Points, in no order, along strands that fork, close into loops and pass close to each other.
Points whose rows are less than 64.6 apart are linked; no others are. Some points are linked to none.
Vide: [ -2 -14   6 -14  21   3  20 -36   3  10  30  -1   0 -13  -9   5   8 -25
  46  14  21]
fiv: [ -2 -16  12   4  19   8  11  17   0  26 -13  14  -2  23 -24  11   3  -2
  19  11   1]
Virol: [-17 -19 -11  -6   8   6   8  -1  18 -27  -2  12  17 -20  -8  17   3 -17
  33  -4   9]
Nuf: [ 34   5   8 -18 -12  -7   8  35   5  -5 -10  19 -20  22  -5 -12  -9  18
 -29  -2 -34]
Dodek: [ -2  -6 -18  18   5  -7 -18   7  -2  32   9   9 -10  -8  24 -13  24 -30
 -14 -14  -6]
Desa: [ -5  13   2  -8  19  -5   4  16  11  16 -21   3 -24  16   1 -13 -26  14
  -9 -19  -2]
dusin: [  1   2  -3  -7  13  -7  13   3  15  -2  -7 -25  17  30  -4  -1  -8  -1
  -2  12   2]
lol: [-10   8  -5  -9 -12  -6  -1  15  20 -10  -7  -2   6 -10  26 -26  -3   9
 -61 -14  -4]
puf: [ 11  -7  -3   4   8 -14 -16 -22  -7  20   5 -31   2  -7  12 -17  -5 -24
  -7   0  13]
sog: [  1  -8  17   5  -8  -6   8 -22 -29 -10   0  -6 -12  11  -6  16   9   8
  25  -9 -16]
mezo: [  2 -22 -19   3   2  -1  -1 -23  -5  14  28   0  -2 -11 -11   9   9  -5
  38  -2  18]
bupe: [ 19  19 -21   4 -16  -3  11   8  17  -6 -21   2  21  15 -13 -16 -14  13
 -34  -9  -7]
Zarog: [  5 -16  27  -2   3   1 -12  -8  11  13  -1   9 -10 -14 -17  -4 -21  34
  20   6  15]
pafe: [ 16 -14  -5   8  15 -12   7 -13 -12  44   5 -12  18  -5   4  -6   0 -34
   5   8  16]
manur: [ 18 -23  -6   1  20 -16  -1 -22  -6   0   7 -15  34  31   4   9  -2  -5
  -4  20   9]
Giku: [ -1 -27   4 -19  17   6 -13  22   7 -15  14  -4 -12   4  16  10 -14  -3
  12  21  19]
guvi: [ 16  -8  17  10   2  -8 -13  -9   3  16  -5   4 -30 -15   9  15  10 -14
   9 -18   6]
bida: [ 22  -8  19  15  -9  -7 -22  10  29   6  11   6 -17 -13   1  11 -21  24
   3   5   0]
tiv: [  4  17  -9 -15   6  -8 -11 -23 -34  -2 -12 -13   8  13  -8 -18  24 -13
  -5 -10   5]
vovu: [ 10   4  -4   4 -12  -8  12  -1  36  -8 -18  12  -1  -6 -19   1  -2  25
 -28 -31   4]
mosi: [ -5 -15 -10 -13   4   4 -10  13 -18 -16  21 -10  25   1  -3   7  26  17
  39   4   6]
kovif: [-11  25 -23   5 -22  -5   7 -16  -1  -9  -5  10   2 -32 -11   2  -8   2
 -21  -7 -10]
labir: [ 10   1  38  -1   7  27  -1 -18  22 -15  14 -12   1  -3  -6   6  -2  12
  57 -14  -3]
riz: [-19 -30 -12   5  13   4  13   0 -28   4   3   3  35   1  21  26   5  -2
   6  25  11]
Rakig: [ 20  13  -1  17 -31   8 -13  17  -6   8  -7  13   5  21  11 -21  16  26
 -42  -2 -15]
luvol: [-11  22  14   4   1  -1   8   6  35 -22   4   9   4   8   2  31  14  -9
  -2   4 -13]
duduz: [  5  10  -1  12  -4   7 -18  -4  -4 -28  -5  -5   0  -3  -3  24 -20  -7
   0  -5   4]
gula: [ -6  12   9 -16  15 -13   4 -21  26  -8   7  -5 -24  -4  -8  -4  -8  -7
   3  -7  16]
topok: [-13 -23 -15 -10  13  -6   5  -8 -12 -11  20  11 -12  13  17  15 -22  10
   9  34  23]
zif: [  2  27 -14  -6  11 -15  -7   9   8 -28  -5 -15   8  27  17  -4   6 -14
 -30 -14 -24]
Guri: [  1  27  19  -6   2  -1   2   7   4  16  16 -16 -32 -18   4   4 -29 -12
  -1  -4 -20]
guku: [ -3  13   3  -5  18  -3 -20  39   6  13   6  -9 -26   5  20  -6  -6   6
 -21 -20 -13]
delaz: [ 16 -12  34  10  -9  33 -24 -14  13 -15  19  -1  -2 -17   6  16  11   7
  36   1   2]
Fuv: [-16  14  15 -17   4  10   2   1  24 -31   3   9  12 -28   3  17  10  -6
  20 -15  -2]
Kotiz: [  1 -16  16  -9  17   5  -3   9 -40  20   5  10   4  23 -13   5   8  11
  17  20  16]
ves: [ -1 -18  -8  -3  -1 -13  12   6 -11   0 -21  -8  10 -24  -3 -10 -35 -16
   4   0 -18]
fifod: [-15  -9  -4  -2   4  -6  25  25  10  14 -14   5  -2  27   5  -6 -10   5
   2   8  -7]
tezav: [  3   7 -13  11   3  -3   8 -17 -33   0 -25 -17  15  23  10 -14  10 -28
 -13 -15 -12]
tinez: [  6  -6  28   1  -4  -3  -3 -18 -27  11   3  -1   0  17   3  19  19   2
   4  24   8]
savog: [ -9  17  22  -6   1   3  15  12  37 -10 -10   0  -4   2   6  13 -10 -13
 -30  15   7]
Ponop: [-14  15  17 -16   2  30  16  26  22 -14  -8  -6   5 -25 -10  12 -19  -6
  22 -23 -11]
Lume: [-15 -11 -17 -10  -7  -4  14  -3 -23   5 -19   6   7 -27   1  -2   5 -33
   7   0  -2]
veki: [-19   4 -27  -3  -7 -11  11  13   9 -14 -17  10  18 -14  26 -22  -5  -7
 -32 -20 -32]
Dadeg: [ 19  12  -6  28 -36   1  -9 -21  -7   9  -7   1   3  31   4 -26   9   9
 -36  13 -14]
vuli: [ 11  -8  12   0 -12  -3 -21  23  -6   1  -8  14   0  17  18 -22 -11  20
 -31   7 -23]
fofe: [-32  10 -17   9   7  -2  13 -23 -27  40   4   4   8   3   3 -27  23  -5
 -17  -2  10]
gopa: [-18 -12  -6   7  18   1  15  -4 -22  53  -1  -4  20  10   4  -9  15 -17
  -1   6  14]
dabon: [ -3 -17  25   6  -2  30  -7  -5  11  -1  17   4  -3 -26  -3  14 -13  14
  19  16  30]
zuke: [-19   8  -8 -16 -10   5  31   6 -13 -14 -20 -12  -5  -6  -9  -9   8 -28
  -6   5  14]
Muki: [-21  16  -6   1   0  -9   0 -23 -22  12   6   2  -2   2  -9  -3  34  16
   3 -11  13]
gole: [ -6   3   8 -18  16  17  14 -18  12   7  20  10 -26   4  -5   4  -7 -16
  29  17  25]
nukin: [  4  13 -14 -21  12  -2 -35  27 -12   5 -21  -2 -13 -13   7 -28   0  -4
 -31 -17 -15]
duf: [ 15 -27  -5   3  17  -8  -3  -4 -11   3  20 -24   0  18  34  -4   8  -8
 -14  13   9]
Dobef: [  0  -2 -30   5  13 -13 -17   3  -4   3  18  16  -2  15   6  22 -16  18
  21  20   0]
Raner: [ -9   8  19  10   0  21  10   6  37 -12  -6   0  -6   4  -3  18 -38  17
 -11   8  14]
gipap: [ 28  18   6 -26  -2 -20  -5  15  21  -6  -9  23 -38   9  -7 -19  -2  -5
 -20  -7 -15]
Fise: [-17 -24 -10 -17  14  10  -2  19  14  -9   3  17 -13 -16   1  13  -3   5
  36   4  -2]
Teve: [ 21  16 -12  13 -19   3 -18  -4   6 -21  21  -3 -19   4   7   5  24  -2
 -27   6  11]
tupi: [ -5  23 -36   4 -14   0  -1   7  -5 -15   4  16   8  -2  -9  -5  12 -14
  -4  13 -14]
supep: [ -3  -3   5 -23  -7   2  21  -5 -17 -24 -17   8 -17  15 -17   2   9  -7
  -3  13  14]
magu: [  8  -2 -33  -4  -1 -19 -17 -14  -4  -5  18  14  13 -13 -13  -9  29 -11
  -8  12   4]
geti: [  0   3   1   4 -15 -18   7 -17 -31  -4 -22  -6  -5  27  23 -13 -10   0
 -26 -12 -29]
Zeza: [ -6 -27 -42  10  16  -3  -9   4 -27  -2   7  -9  38   3  -3  -2  21   7
  20  -8  16]
Lep: [ -8  -4  14  17  -2  29  -3   6  13  -9  -6  13   2  -7  -2  26 -30  16
  17  32  13]
dufo: [-17  -2  14 -13  15   6 -16   7 -15   6  14 -16  10 -18  -8  -1   5  17
  31 -15  13]
zoso: [ -6  13  24  14 -11  19  10 -19  12 -18   9 -15  11  -8 -16  16 -16  25
  25 -10  -5]
zar: [-12  13   2  -6   1  24  -2  22  -7   4   3 -17  -5 -17 -15   2   8   0
  15 -26   2]
Zim: [ 16  -5 -16  13  -1 -20 -17 -13  15  11   5   8  24  10 -11 -18  28 -10
  -4 -13 -13]
sules: [ 15  -2 -29  21  -8 -11  -8   0  10  15  -6  12   0   8   8 -21  11 -10
 -22 -25 -18]
nagup: [  8   3  23 -14 -19   4  10  -2   4  -9  -5  -1   1  -2 -33  -8  10   1
  23   5  11]
pil: [  0  12  20  -2  12 -21  -8  -8  12  10  -4 -10 -13 -22  -4   1 -13 -14
  14 -17 -11]
Fet: [  7  -8  22   8 -22  11  21  14 -14  -9   5   0 -32  -1   1  15  -4  20
  15   0 -18]
Sepok: [ -2  -6 -16  -6  -4 -14  -8   3  -8  -5   0  -8  12 -24 -17  -8 -23  10
  26  15 -18]
ven: [ -4  -3 -21  17 -17   1  18  21  10   3 -21  -8  31  -8  -4 -17  -5  10
 -21 -10 -23]
Kiz: [ 15  19  31  -8 -20  15  19  20   0   1 -14   3 -12  -7 -26   3   1  17
  22  -8 -22]
fonir: [-13  34   1  -4 -21  -6  -1  -4  -6  -3  -4   3   1 -19   8 -16   0   9
 -51 -13   4]
rago: [-12 -23   8  24   0  11   5  -5  -5  -9   5  -7  32   3  10  30 -11  11
   7  19  10]
gosa: [  8  12 -11  21  -8  -9 -19 -21  -7   8  12   5  -6  15  10  -7  -1   3
 -31  22  12]
gelop: [ 12  -4   9  26  -8  11  -6  -9   3   2   3   7 -27  -5   0  16  24  -4
 -13  -7  24]

A fork is a point with three links, a tip a point with one. Leave the first point through the second and follow the links. Name the first fork or tip that comes.
geti / tezav -> fifod
magu / tupi -> vovu
bupe / ven -> Dodek
sog / Fet -> Sepok
guvi / gelop -> gipap
gipap / Nuf -> pil

Name the points in between on the shortest way along the links from the first point to the second, in order.
dusin / Lume -> fifod fiv Kotiz tinez sog Fet Kiz nagup supep zuke
ven / Dodek -> veki lol fonir kovif tupi magu Zim sules
Raner / Dobef -> savog luvol Fuv Virol Fise Giku topok
tinez / geti -> Kotiz fiv fifod dusin manur duf puf pafe gopa fofe Muki tiv tezav
Guri / Nuf -> pil guvi gelop Teve gosa Dadeg Rakig vuli
